Points, in no order, along strands that fork, close into loops and pass close to each other.
Points whose rows are less than 58.8 apart are linked; no others are. Some points are linked to none.
k441: [-11.9  55.4  15.0   0.0 -39.3  -1.3  19.9  32.9  15.3 -25.3  -9.5  16.8
 -17.8  23.6 -20.4 -32.0 -22.5  25.0 -22.4 -16.1 -35.8  -0.3   5.9  28.5
  27.1  11.5   4.3 -14.0 -24.6  -0.1 -19.2  25.4 -10.4  -0.9 -22.2  15.1
   6.3]
k531: [  6.0  48.9   1.3 -29.2  -8.9  29.3  20.3   8.5  35.2   0.8  -1.1  -6.6
 -20.0  37.3   4.6 -13.3  16.8   4.6   7.8   4.1  10.2 -21.5  20.9  -5.9
  24.2   6.4  -6.9  -9.6 -16.1   4.8 -17.2 -13.3  21.2  26.4   4.7  -0.6
  10.4]
k157: [ 16.8  -6.6  -3.3  -8.5  -5.8  14.5  20.0 -34.2  24.6   4.2  19.8 -11.9
   1.9  -1.5  21.5  24.9  31.8 -27.4  18.8 -11.8  28.3  10.2 -17.1  11.2
 -21.0  12.9  -8.8  -8.8  19.1  14.9   0.9  -2.4   8.7   9.8   1.1   5.3
 -18.5]
k373: [ -2.4  23.5   6.4 -18.5  27.3  -2.6 -23.1   5.2 -18.3 -31.6 -19.7  -8.6
 -19.2  12.7   8.5 -25.8   3.3  29.6  -7.3  14.1   1.5 -28.8  19.3 -14.7
  21.9 -11.8 -13.4   1.6 -24.8  -6.4 -21.1 -24.3   6.2  -9.3 -15.9  -9.3
  21.8]
k909: [  4.2  57.6   5.5 -30.1   2.3  22.7  11.6  16.6  26.8  -6.6 -13.1  -7.4
 -25.1  37.2   6.9 -23.3  14.4  20.1   4.2  10.9  -3.8 -28.8  26.3 -21.1
  31.5  -1.6  -9.4   3.8 -25.1   0.7 -19.4 -14.5  18.6  18.0   4.0  -3.5
  24.6]
k222: [  4.0 -42.3  -6.6  12.5  24.5 -15.6 -22.1  -9.8 -37.1   7.2   3.6  -1.6
  22.2 -26.3  -0.1  11.9  -6.9  -2.1  -0.5  22.1  10.9  -7.0   3.4 -15.0
 -16.0 -12.3   4.5   8.8  16.5 -16.4  28.6 -26.2  -4.9   0.5  -0.9  -8.8
   0.1]
k87: [ 26.2 -21.0 -16.3   4.1   7.2  -8.7  -8.9 -45.0 -19.1 -26.7  17.0  -4.0
  29.4 -13.3  10.5  28.8  24.8  -6.5  13.4  22.3  35.8 -21.2  -6.1  28.8
 -29.3  -5.8  -1.3 -26.8  25.9  -6.2  25.4 -38.5   1.1  -2.9 -20.3   7.4
   2.9]
k851: [-11.5 -50.2  -4.2  29.7  11.4 -35.8 -35.3   3.4 -61.2 -22.1 -12.4   8.1
  36.9 -31.7 -25.8  -3.5 -10.1  14.3  -6.5  13.0  -5.5   6.1  -4.2   9.7
 -20.5 -11.6  12.6  -2.4  15.0 -18.7  22.4 -22.8  -7.1 -21.1  -9.4  -6.1
  15.2]
k900: [ 24.4 -12.8 -14.6   5.2  13.2 -13.0  -9.7 -27.8 -24.0 -32.7   4.3   1.8
  17.5  -6.2   4.5  10.8  16.3   9.4   4.9  20.1  26.8 -25.2   1.2  18.7
 -17.7  -7.8  -4.7 -24.8  12.7 -12.2  14.8 -28.0  -3.4 -11.5 -28.0   4.1
   9.9]
k615: [ -7.0 -43.9  -5.6  25.5   7.4 -11.0 -21.5  12.6 -38.4  11.8 -11.0   5.4
  18.6 -25.8  -8.5   1.4 -23.2  -7.3  -5.8   0.6 -10.2  11.5  -0.2 -12.4
  -8.4  -7.4  16.5  17.8  15.7  -8.4  18.9   4.3 -19.5 -17.9   7.0  -3.8
   4.2]
k26: [ -2.0 -56.4  -2.8  13.6  12.0  -7.7 -11.5 -12.0 -12.7  36.9  22.1  -5.4
  12.0 -48.3  12.7  25.4 -11.4 -28.6  13.3   0.2  14.8  20.5 -14.6 -16.6
 -23.4  -6.4  12.3  20.9  34.4   7.3  31.4  -7.3  -8.5   7.1  22.1  -4.9
 -20.8]
k115: [ -2.3  57.1   9.9 -25.9  -2.2   8.9   2.2  28.4  18.9 -12.0 -20.9  -3.1
 -20.1  35.6   0.3 -28.6   5.8  30.9  -4.1   4.3 -15.5 -23.5  20.9 -17.8
  29.9  -1.7  -5.1   7.2 -30.8  -0.8 -20.5  -2.9  12.4   8.8  -0.6  -4.8
  26.5]
k251: [  6.4   8.6   7.7   7.6 -33.2   9.4  34.1  -6.8  24.0  -6.4  18.5   9.3
   2.3   9.5  -2.6   7.1   7.7  -7.7   6.0 -13.7   4.1  23.6 -17.3  31.8
  -0.5  18.3  -1.6 -12.8   7.3  14.6 -13.0  26.5  -5.2  -5.0  -3.8   8.6
 -20.4]
k967: [  7.5  26.1  -0.6 -18.6  -9.9  15.2  12.2  -7.3  21.5  -9.4   0.9  -5.7
  -6.0  22.8   4.9  -0.7  16.0  -2.0   7.7  -9.5  11.9  -5.4   6.5  11.5
   6.2  11.4 -14.4 -13.8  -3.1   3.7 -13.1   1.5  12.3   7.7  -2.6  -3.8
   1.9]
k52: [ -0.1  32.5   6.2 -12.4 -21.2  11.6  23.1   8.0  35.0   1.7  -0.2   3.9
 -10.5  23.8  -3.9  -5.4   9.2  -1.0   1.4 -13.4  -7.2   3.4   1.3  12.5
  14.6  16.6  -7.9  -3.0 -15.8   5.7 -16.4  19.7   7.1  11.7   7.3   2.0
  -2.9]
k339: [-14.8  21.4  -0.3  16.5 -29.1 -17.2  -4.0  24.0 -13.1 -21.5 -21.6  15.1
  -7.0  14.1 -14.1 -36.0 -34.5  37.5 -28.7  -8.4 -46.3   3.2   5.9  14.5
  16.5  -6.4  -1.1  -9.2 -14.6  -7.1 -24.5  30.7 -21.5 -26.8 -19.9  14.2
  13.4]
k991: [  9.3  37.2   5.1 -13.7 -35.0  32.5  51.1  -9.5  44.6  -3.1  23.5   9.7
  -9.6  36.2 -14.4   6.6  22.8 -18.0   8.0 -17.1  15.0   7.7  -3.1  35.4
   7.1  25.0  15.8 -31.8  -5.3  11.7 -24.3   1.1  20.8   8.9  -1.7   8.2
 -17.7]
k611: [ -6.6   1.3   9.1  -4.1  11.4   4.4 -16.2   5.8  -0.3  10.9  -6.7  -5.3
  -8.9   0.8  -2.5  -1.8 -19.1   8.3  -5.1  -5.9 -15.9   1.9   3.1 -23.0
   1.0  -3.9 -10.0  19.3  -5.2   0.9 -11.9  19.8  -8.3   0.0   4.3 -12.0
  -3.1]
k482: [ 19.1 -10.6  -4.4 -25.2  34.4  22.8   1.2 -37.7  24.4  16.9  12.0 -32.1
  -6.1   2.5  39.3  22.2  38.6 -31.8  13.2   8.3  25.0 -10.5   2.5 -26.4
 -20.0 -12.5 -17.9  -7.1  12.1   8.7  12.0 -39.5  18.5  26.1  12.6  -6.9
 -12.3]
k476: [ 10.6  34.0  -4.9 -24.1 -22.8  30.1  37.7 -13.6  43.9   7.8  14.4  -1.2
 -10.7  30.3  -1.1   3.1  28.7 -16.6  14.4  -7.7  19.6  -3.7   6.0  13.7
  11.0  15.5  -4.4 -24.9  -1.9   8.7 -16.1  -4.3  27.3  20.9   9.6   5.7
 -12.2]
k519: [-17.7  16.7   6.7  -9.1  -4.3   6.8  15.6  20.3  42.9  46.5  -3.6  -0.4
 -30.6  10.0   4.6  -1.0 -10.3 -17.6   1.3 -20.3 -21.4  20.9 -10.4 -29.3
  10.5  10.4  -0.2  31.6 -22.8   8.8 -11.8  45.0  -0.8  18.7  33.7   2.1
 -16.2]
k628: [-12.1 -36.4  -1.5  16.0  21.2 -10.5 -25.5  18.9 -38.2   8.7 -12.1  -1.0
   8.3 -21.1  -4.5  -8.4 -27.8   3.7  -9.1  10.4  -9.8   4.0  16.9 -24.6
  -0.6 -10.0   6.4  19.9   7.5 -16.7  17.7  -3.1 -16.6 -11.6  -0.9 -12.0
   7.1]
k16: [ -9.6  38.1  12.1  -2.4 -26.8   7.3  23.2  20.8  33.5   0.0  -0.2   5.3
 -16.3  20.6  -9.5 -10.9  -3.4   3.4  -6.9 -15.9 -18.2   8.9  -0.5  17.0
  19.3  20.4  -0.6   0.2 -20.8   5.3 -17.5  33.1  -4.4   8.2   1.6   5.7
  -7.3]
k930: [ 11.9  10.9  -7.1 -18.7  31.5  -5.5 -16.8 -19.6 -24.8 -39.9  -5.3  -4.8
  -4.3   9.1   7.9  -8.7  26.8  17.3  -3.3  21.0  31.2 -34.4  16.4   3.6
   7.9 -12.3 -12.3 -19.2  -5.7 -16.2   1.8 -38.9   9.5  -7.3 -29.3  -3.5
  12.7]
k286: [ -6.2  32.0  10.3 -16.9  10.2  -4.2 -16.8  17.7 -10.2 -31.9 -20.1  -4.6
 -16.5  16.0   1.2 -28.3  -3.2  34.9  -6.9   4.4 -10.4 -24.9  14.0  -8.2
  23.3  -9.2 -14.4   0.0 -21.5  -4.1 -25.0  -7.2   2.3  -9.7 -17.5  -6.5
  21.9]
k843: [-14.4  39.2   8.5 -22.5  11.5  11.7  -2.0  37.0  29.1  34.0 -18.5  -7.7
 -32.9  19.8   6.9 -20.4 -13.0   7.1  -4.7  -7.8 -30.6 -10.5  12.8 -51.3
  25.4  -4.3  -1.0  35.6 -30.6   7.0 -16.9  17.0   2.5  19.3  32.9 -10.9
  10.0]
k951: [ -4.3 -55.9  -9.1  23.4  12.1 -20.6 -24.7 -13.1 -38.3  10.3   3.8  -3.3
  40.6 -45.4  -7.5  20.8  -9.6 -11.9   6.2  13.9   9.3   7.7  -7.1  -0.3
 -21.8  -6.0  11.8   7.2  31.2 -10.8  36.4 -23.3  -5.1  -4.5  11.4  -2.3
   0.1]
k130: [ -2.4 -50.3  -4.7  32.7  -3.9  -9.1  -1.6 -10.4 -14.2  29.9  16.6   9.6
  23.9 -48.0   2.4  31.7 -11.2 -21.9  11.8  -8.4   8.8  31.4 -27.7  13.8
 -28.1  -6.5  22.4  10.4  33.9  12.3  25.4  12.2 -10.3 -15.9  25.1   6.0
 -16.6]
k385: [ 18.0  -1.2 -10.0  -6.7  20.4  -8.5 -10.8 -20.7 -28.6 -40.7  -1.3   2.0
   4.2   5.3   3.8   1.2  20.1  15.4  -2.7  22.1  29.6 -28.5   9.2  17.3
  -6.7  -9.6  -7.4 -29.4   3.3 -16.8   7.9 -27.8   0.8  -9.0 -35.7   2.0
  14.7]
k605: [ 20.4 -27.7  -8.6   5.4  11.0  -4.9  -5.7 -42.2  -6.7   6.7  25.3  -3.6
  11.9 -26.5  23.6  35.1  20.9 -22.8  16.8   7.1  32.4  -4.3 -22.5  11.1
 -30.9   0.5   4.5  -8.9  27.9   6.6  25.0 -18.4   1.1  10.8  -0.7   7.1
 -13.1]
k958: [-11.3 -31.1  -6.0   6.4  32.1 -17.0 -30.5  11.7 -48.7  -9.5 -12.4  -0.8
   9.5 -16.5  -7.2 -13.8 -16.6  18.1 -12.7  29.2  -3.0 -13.2  20.6 -27.1
   2.4 -14.1   2.1   9.8  -5.7 -25.8  12.4 -22.7  -8.7 -15.5 -11.8 -12.3
  14.9]
k665: [ -6.7 -32.6  -9.8   4.1  41.5 -17.6 -31.7  -5.5 -56.6 -16.2  -8.0  -7.2
  14.1 -22.5  -7.1 -14.8  -2.9  20.6 -10.4  44.8   8.0 -23.5  19.6 -32.1
   2.6 -17.9  -3.5   3.5  -3.9 -25.9  12.5 -45.5  -0.7  -9.2 -14.7 -12.7
  12.8]
k238: [ -4.5 -21.4  -0.1   7.5   8.8   1.5 -13.2   6.3 -11.2  15.1  -3.5  -5.1
   0.4 -13.0  -0.1  -0.5 -26.2  -2.7  -2.7  -3.2  -9.8   3.4  -1.0 -21.7
  -5.5  -4.8  -0.9  21.2   8.0   0.0  -0.2  15.5 -13.9  -8.2   4.0  -8.3
  -8.5]
k735: [  9.9 -45.2 -14.1  16.1  17.4 -23.5 -27.7 -34.4 -46.2 -22.0   4.7  -3.3
  45.7 -28.3   0.8  22.2   7.8   0.3   7.8  26.9  17.0 -11.0  -9.3  16.8
 -34.0 -14.1   2.9 -15.3  25.6 -10.4  27.8 -50.2   2.6 -10.8  -8.7  -1.5
   6.3]
k190: [ 11.1 -14.6  -4.0  -1.1  24.7  -4.7 -14.3 -14.0 -14.3  -1.9   0.2  -9.4
   0.1  -3.5  13.8   6.9  -1.9  -4.1  -1.4   6.9  13.5 -13.8   0.7 -11.4
 -11.9  -5.5  -7.0   6.0   5.6  -2.8   8.3 -11.9  -2.7   0.4  -6.0 -10.4
  -2.0]
k216: [ -7.5  33.2   8.9  -7.5 -26.5  14.1  39.1  22.1  54.1  36.4   7.0   5.0
 -34.4  25.2   9.7  -7.2   0.8 -20.3   7.1 -18.7 -12.2  16.0  -2.9   0.1
  18.3  18.3   0.3  10.5 -28.2  15.3 -14.8  38.7   6.8  12.8  27.9   7.3
 -15.1]
k500: [  1.9 -36.3  -3.5  25.0  -7.4  -3.6  -1.3  -2.0  -7.5  25.1  10.0   2.9
  11.7 -29.8  -0.3  16.5 -17.8 -18.9   9.9  -8.9  -1.0  22.5 -21.5  -2.5
 -16.0  -4.2  12.9  14.4  24.7  10.5  11.6  24.1 -16.8 -12.5  15.2  -0.1
 -14.9]
k785: [  7.7  26.1  -0.7 -26.6  32.1   0.8 -16.7  -6.3 -21.8 -44.5 -16.4 -10.9
 -13.5  16.1  10.8 -19.5  23.8  24.3  -6.0  17.9  24.1 -34.8  18.6  -0.5
  21.2 -12.2 -13.6 -17.2 -17.0  -6.6 -13.8 -40.4  15.8  -9.9 -27.2  -5.2
  21.4]
k864: [  5.4   3.2   1.8  -8.6  -4.0  11.3  14.6 -11.6  39.7  32.3   9.8 -10.3
 -11.9   5.7   7.8  14.8  16.6 -22.1  14.9 -12.9   4.5  13.6 -11.7 -20.0
  -9.4   7.7 -12.3   9.2  -3.7  12.0  -4.4  16.7  10.2  19.7  21.6   0.0
 -13.5]
k676: [ 12.2  34.1  -1.6 -27.4  -4.7  20.3   8.2 -10.6   6.5 -26.6  -3.2  -5.6
  -2.8  34.9   6.8  -8.7  25.0   5.5   3.1  -5.1  20.8 -16.3  17.6  20.9
  15.5   1.3 -12.1 -25.7  -2.6   0.2 -17.0 -20.3  19.1   2.7 -19.0  -3.8
   8.0]
k434: [ -9.1 -31.4   8.6   1.7  20.9   4.8 -18.9   5.6  -6.5  27.8   2.3 -16.6
  -6.5 -21.2  -0.7   2.7 -20.4 -12.7  -0.3  -5.1  -5.5  10.9   8.4 -42.2
  -8.0  -8.2  -6.9  33.8  13.3   1.9  10.2   4.0  -8.8   9.5  12.8 -18.2
 -13.0]
k248: [ -5.1  48.8  13.2  -0.5 -42.2  13.7  29.3  13.5  21.3 -29.5   3.2  20.4
  -8.4  31.4 -21.2 -17.4  -7.8  12.8 -14.2 -17.6 -17.3   3.5  -1.8  41.5
  24.3  16.7  11.6 -28.1 -18.9   5.1 -24.9  17.1  -0.7   1.6 -26.3  12.7
  -2.9]
k589: [-13.7  -1.2  -6.4  20.3  -8.0 -23.4 -18.9  23.7 -36.3 -26.1 -33.1  18.0
  -2.0   3.7 -10.1 -34.0 -26.6  34.1 -31.3  -1.3 -36.5  -1.4   4.8   5.1
  11.3  -9.9   7.0  -8.9  -9.5 -11.0 -16.9  17.7 -20.9 -34.8 -22.6  11.8
  23.2]
k205: [ 16.0 -20.6  -3.3   1.2  -3.8   3.8  14.8 -39.5   9.4   9.2  30.7  -7.4
   6.7 -21.6  29.4  32.4  28.1 -28.9  24.0  -7.0  29.6  12.6 -27.6  15.7
 -31.5   7.6   0.6  -7.2  30.7  15.6  12.1  -2.7   4.3   5.1   2.7   9.9
 -21.2]
k459: [ -1.9  47.2   9.2 -12.7 -32.1  12.5  21.2   8.2   7.7 -44.8  -5.2  12.3
  -6.6  40.3 -16.9 -24.1  -1.6  16.5  -9.3 -12.9  -5.3  -7.9   5.8  35.6
  23.6  12.3   9.2 -37.3 -12.6   4.1 -26.6  -9.4  11.4  -0.8 -36.7   7.5
  10.1]
k88: [-11.4  20.6   9.5  -3.1 -14.9  -0.2   9.6  18.5  31.8  18.6   1.1   4.2
 -16.7  13.3  -5.5  -1.7 -10.2  -3.0  -1.2 -17.0 -20.0  15.8 -13.3  -5.7
  11.5  11.4  -2.9  19.2 -21.0   5.6 -16.2  44.8  -5.8   9.7  16.9   2.7
 -14.5]
k559: [ 19.1 -20.4 -20.1  19.1 -13.7 -22.1  -7.2 -28.8 -30.1 -41.1   2.6   8.9
  37.2 -10.3  -6.2  16.8  15.9   7.0   3.9  12.1  23.6  -7.1 -12.2  44.5
 -21.4  -4.7   1.2 -41.5  21.3  -3.6  19.1 -24.5  -3.1 -24.4 -32.2  15.4
  16.9]
k361: [  7.4  21.9   9.1  -8.1 -33.7  19.4  45.4 -10.8  40.8   0.1  24.2   8.2
  -3.6  19.6  -6.6  13.8  23.2 -17.1  10.4 -20.3  13.0  22.0 -11.6  30.9
   0.7  25.8   3.2 -19.6   0.9  12.3 -15.4  17.7  15.4   6.4   1.6   6.2
 -20.2]
k563: [ -0.7 -53.1  -8.9  26.4   8.4 -13.2 -16.1 -11.9 -25.8  21.5  13.9   2.2
  29.8 -49.4  -0.8  27.4  -9.2 -19.7   9.1   2.6  13.9  16.1 -15.5   4.7
 -26.8  -4.0  18.2  10.4  30.9   3.6  35.7  -9.4  -7.1  -5.3  19.4   3.1
 -11.7]
k874: [ -3.1  -0.7   6.9   0.0  -5.4   4.8  16.4  -2.9  33.9  35.4  14.8  -6.0
 -10.1  -1.9   3.0  15.4   4.0 -18.2  16.8 -16.8  -3.8  25.6 -20.8 -17.7
 -12.0  10.1  -7.7  20.3  -5.6  12.8  -4.3  36.0   4.9  14.1  21.4   0.9
 -22.2]
k453: [  8.0  41.2   1.8 -28.2 -17.5  29.6  34.6   0.1  43.7  12.8  12.6  -0.9
 -23.4  33.7   3.9  -3.6  22.0 -11.8  11.6  -5.1  13.8  -9.3  14.8   2.2
  19.9  13.4  -3.8 -12.5 -12.2   8.2 -15.3   0.9  19.2  26.7  12.7   4.0
  -2.6]
k401: [ -1.8 -42.3  -4.5  26.4  -1.6 -13.8 -12.7   8.0 -24.2  17.6  -4.9  10.0
  16.4 -29.2  -7.7   9.9 -20.8 -11.5  -0.2  -6.1  -8.1  18.0 -12.7   2.7
 -11.8  -6.9  17.2  15.3  19.8   2.1  16.6  17.9 -18.9 -22.8   8.0   0.5
  -7.9]
k230: [  8.8   2.2   1.5 -12.5  -2.1  12.2  14.1 -18.4  29.8  13.4   7.7 -12.3
  -2.6   5.0  10.3  12.7  20.3 -17.1  12.1 -10.5  12.2   6.5 -12.1  -1.8
 -12.6   8.1 -17.5   2.4   3.7  10.5  -4.7  11.5  11.8  12.2  11.1  -2.3
 -14.0]
k457: [-21.4 -57.0   3.7  36.1   0.0  -8.4 -20.7  33.4 -26.6  28.8 -10.5  -2.4
  12.6 -49.7 -11.6 -10.2 -33.2 -17.1  -6.6 -11.2 -25.9  32.1   9.6 -19.6
  -1.6 -11.3   7.8  42.5  21.3  -5.8  25.3  23.9 -26.3 -13.6  27.5  -3.4
  -3.1]
k891: [ 18.4 -40.3 -16.1  10.8  16.4 -10.9 -16.3 -37.5 -22.0   4.6  20.2  -5.0
  30.8 -37.6  13.6  38.1   8.1 -18.6  17.6  18.6  24.8  -6.2 -16.5  11.0
 -36.2  -6.4   8.7  -9.2  32.4   0.1  34.3 -32.8   1.9   8.8   3.0  -0.2
  -8.3]
k744: [ 10.6  -5.9   0.7  18.4 -25.2  -2.1  20.5  -5.7   8.8  -1.5  11.0  11.1
  10.7  -1.9   3.7  11.7  -4.2  -6.1   4.5 -10.6   0.3  17.5 -22.8  24.5
  -5.5   4.6  -0.3  -4.7  11.6  11.6  -6.8  30.8 -16.7 -15.5  -5.9   9.0
 -16.0]
k619: [-11.4 -70.1  -6.9  16.3  15.6  -8.9 -15.1 -11.5 -16.1  43.4  24.1  -9.2
  17.8 -64.1  11.0  25.7  -8.7 -34.9  16.5   4.6  14.8  26.3  -8.6 -21.2
 -21.2  -9.5   4.8  22.9  44.1   1.2  46.3 -16.7  -9.5  15.0  35.6  -2.9
 -17.6]
k701: [  5.1 -40.0 -12.5  24.7  15.4 -31.9 -27.6 -14.0 -52.2 -25.7  -7.5   2.9
  37.0 -20.6 -14.9   7.3  -2.5  12.9   0.6  24.3   7.4 -10.6  -3.4  14.4
 -23.7 -13.6   5.5 -12.1  13.1 -16.0  20.1 -37.5  -0.9 -19.7 -15.0  -4.3
  16.6]
k11: [-13.9  -9.0  10.7 -11.8  28.0  11.1 -15.8   9.8  14.1  35.1  -6.4 -17.7
 -12.7  -6.8  -3.2   3.4  -6.9  -7.3  -2.7  -3.7  -7.7  11.7   7.9 -48.5
  -1.4  -8.0 -14.5  35.6  -3.7   2.3  -0.7   3.3   5.3  19.8  20.0 -18.6
  -5.6]
k561: [-11.6 -15.6 -12.3  27.1   1.5 -27.9 -25.4  21.0 -44.9 -31.5 -32.3  17.0
   6.7  -1.3 -12.1 -22.1 -19.1  31.1 -29.4   7.9 -26.0  -5.8   3.2   7.4
   2.8  -9.0   8.7 -13.5  -8.1 -17.1  -3.3   4.3 -17.0 -32.5 -24.9  11.0
  23.8]
k566: [ -2.7  37.2  12.7   4.8 -40.7  12.8  38.6  12.3  31.2 -12.7  10.0  17.9
  -8.2  25.4 -21.5  -7.0  -4.7   5.1 -11.9 -18.1 -13.4  18.8  -6.7  41.0
  15.1  21.2   7.3 -16.8 -10.9   8.5 -18.8  30.5  -7.7  -2.1 -13.9  14.3
 -13.8]
k646: [  2.0  46.9   7.0 -22.8 -20.5  18.2  12.4   1.5   8.0 -43.1  -6.5   7.2
  -5.8  41.1  -8.5 -21.0  13.6  15.9  -4.1  -8.4   5.7 -15.4  15.3  27.4
  23.6   7.6  -1.1 -33.0  -9.5   1.9 -27.0 -17.6  17.8   0.6 -28.0   1.7
  14.7]
k683: [ -8.5  34.2   4.1 -22.9  17.8  11.5  -8.2  18.4  21.6  13.8 -20.5  -9.9
 -20.4  16.8   2.7 -15.4  -2.1  16.0  -5.4   2.9 -14.4 -15.8  14.6 -35.7
  22.9  -4.5  -9.8  23.7 -29.6   5.5 -17.8   0.2  11.2  15.7  16.6  -9.2
  18.6]
k113: [-25.0  19.2   8.8 -20.7  20.8  13.7  -4.5  36.4  27.2  45.9 -17.9  -9.6
 -34.0   7.0   0.5 -14.3 -22.2   1.4  -9.8 -11.2 -29.2   3.1  15.4 -63.4
  22.3  -3.3  -2.5  43.8 -22.2   6.3  -6.1  21.4   2.2  22.0  37.1 -11.2
   5.9]
k488: [ -7.4  18.5   5.0 -13.8   5.8   7.1  -7.8  11.7  16.8  10.3 -11.3  -7.6
 -11.2  13.1  -0.5  -6.0  -5.6   8.0  -3.1  -6.7 -17.3  -2.8   3.9 -18.0
  10.2  -0.9 -10.3  16.8 -18.2   3.4 -12.9  17.7   2.7   9.4   9.3 -10.0
   4.3]
k686: [ -5.2 -38.4  -7.9  30.9   3.9 -35.6 -29.2   7.4 -50.0 -20.0 -15.8  14.2
  28.8 -22.7 -21.4  -1.4 -14.8  13.5 -12.1   7.9 -11.8   6.6  -8.1  14.0
 -14.8  -6.5  14.6  -4.8   9.4 -17.2  15.9  -5.2 -15.2 -27.0 -15.4   2.9
  15.9]
k94: [ 23.8  -9.5 -12.6 -16.4  27.4   1.4  -5.1 -45.4  -6.4 -24.3  18.0 -13.7
  13.8  -4.6  23.8  30.2  44.1 -14.1  13.2  17.0  38.3 -23.2  -2.0  16.3
 -23.1  -4.6  -2.2 -25.4  23.2  -6.6  21.5 -43.0  11.4  12.3 -21.2   0.7
  -2.1]
k565: [ -5.0  43.8  13.1  -5.1 -36.4  23.7  50.6  27.1  56.0  21.6   9.6   9.0
 -35.8  27.8  -0.1  -9.3   3.3 -16.9  -2.2 -20.1  -7.9  15.1   1.6  18.6
  19.4  22.3  10.6  -2.8 -27.9  18.3 -18.4  34.7  10.4   7.4  18.6  11.7
 -15.9]
k498: [ -1.6  39.5  14.4  -0.6 -40.1  20.6  50.7  12.5  49.4   3.9  16.4  21.4
 -21.1  28.8 -15.4   0.0   8.5 -12.0  -6.4 -25.4  -3.6  20.8  -5.8  39.6
  11.3  25.8  15.6 -16.4 -21.2  14.8 -19.2  28.1   7.4   4.9   3.7  12.7
 -19.8]
k916: [  0.9 -33.0  -6.1   1.6  38.7 -12.6 -22.0 -12.5 -38.4  -1.1   3.7  -8.2
  13.9 -18.5   6.4   1.9   0.9   5.4  -1.8  31.6   9.3 -16.6  12.4 -25.8
  -7.0 -13.7  -2.2   9.3   6.5 -20.7  23.4 -40.0  -2.3   5.8  -7.3 -17.5
   3.5]
k902: [  0.8 -26.5 -10.2  29.8   0.8 -28.6 -22.5   5.9 -39.9 -21.6 -21.0  19.2
  16.9  -3.4 -13.8  -7.4 -14.5  16.7 -15.6   6.3  -9.2   0.8  -4.9  14.4
  -5.8  -6.3  11.6  -9.9  -0.1 -14.7   6.7   4.4 -16.8 -32.6 -21.5   6.2
  19.8]
k447: [ -9.1  37.8  11.0  -1.3 -24.6  -8.7   1.6  24.6   3.4 -25.8 -14.7  12.3
 -10.6  19.0 -11.6 -31.6 -24.1  32.1 -16.3  -8.2 -36.9  -6.0   6.9  15.3
  22.6   4.0  -5.1  -9.2 -18.4  -4.1 -23.5  25.4 -13.3  -9.0 -18.4   9.3
  12.0]
k603: [  9.0 -49.7 -18.2  11.9  15.8 -18.3 -26.7 -40.6 -32.5  -5.8  15.6  -8.4
  47.4 -41.0   5.3  33.7   6.0 -12.2  13.1  28.9  20.9  -6.9 -12.9  12.9
 -36.6 -11.2   5.1  -9.1  33.8  -7.0  33.0 -45.6   4.5  -2.7   3.6  -1.0
  -0.3]
k244: [-14.4  22.6   8.0  -7.9 -16.3  14.5  34.1  23.4  54.9  58.0  10.0  -1.7
 -38.5  16.6  13.4  -5.7  -8.8 -26.1   9.1 -24.1 -20.5  24.4  -9.5 -18.9
  11.1  10.0  -4.4  25.2 -28.4  15.9 -14.3  48.6   6.3  15.7  40.2   6.3
 -21.6]
k906: [-11.8  49.0  15.7 -17.4  -3.1  -5.3  -9.8  31.5   0.1 -27.0 -24.4   0.7
 -20.5  24.4  -4.7 -32.4 -11.2  40.2 -13.6  -0.1 -28.8 -20.4  15.2 -12.9
  26.4  -5.0 -10.0   5.9 -28.4  -6.1 -25.5   5.0   2.6  -2.8 -12.1  -2.0
  25.5]
k33: [-16.7   5.9   5.3 -19.3  24.8  12.4 -10.5  20.8  23.1  46.4 -11.7 -13.7
 -26.6   3.3  -1.9  -3.8 -11.6  -3.7  -7.9  -6.1 -17.9   8.6  12.1 -60.6
  11.5  -7.4 -11.0  40.2 -15.9   6.5  -1.2  11.5   7.5  26.5  33.2 -14.1
  -1.8]
k554: [  5.3 -12.7  -4.3  24.0 -21.2  -8.3   4.6  -1.7  -9.8   1.2  -0.7   9.2
  11.7  -5.8   5.2   6.2 -13.8   1.2  -1.6 -10.8  -7.2  13.3 -15.1  17.0
  -4.7  -1.9   6.4   0.6   9.6   4.7  -4.3  29.1 -23.0 -22.7  -2.7   7.8
  -6.8]

How many points has the smallest loop of links through each point below? Write 0 if it is on no loop.
k401 => 11
k459 => 8
k683 => 9

A fork is a point with three links, a tip a point with one. Leave the first point through the second and follow the links. Name the first fork or tip that comes.
k686; k902 => k248
k930; k785 => k554
k16; k88 => k566
k498; k565 => k16

A piece is all that can be reached along the links. How many separate loops has the piece of each point below (a circle has one, a figure eight two, a Y none), and how many tips (points with one link)?
k52 => loops 2, tips 1
k916 => loops 1, tips 1
k385 => loops 0, tips 2
k488 => loops 1, tips 0
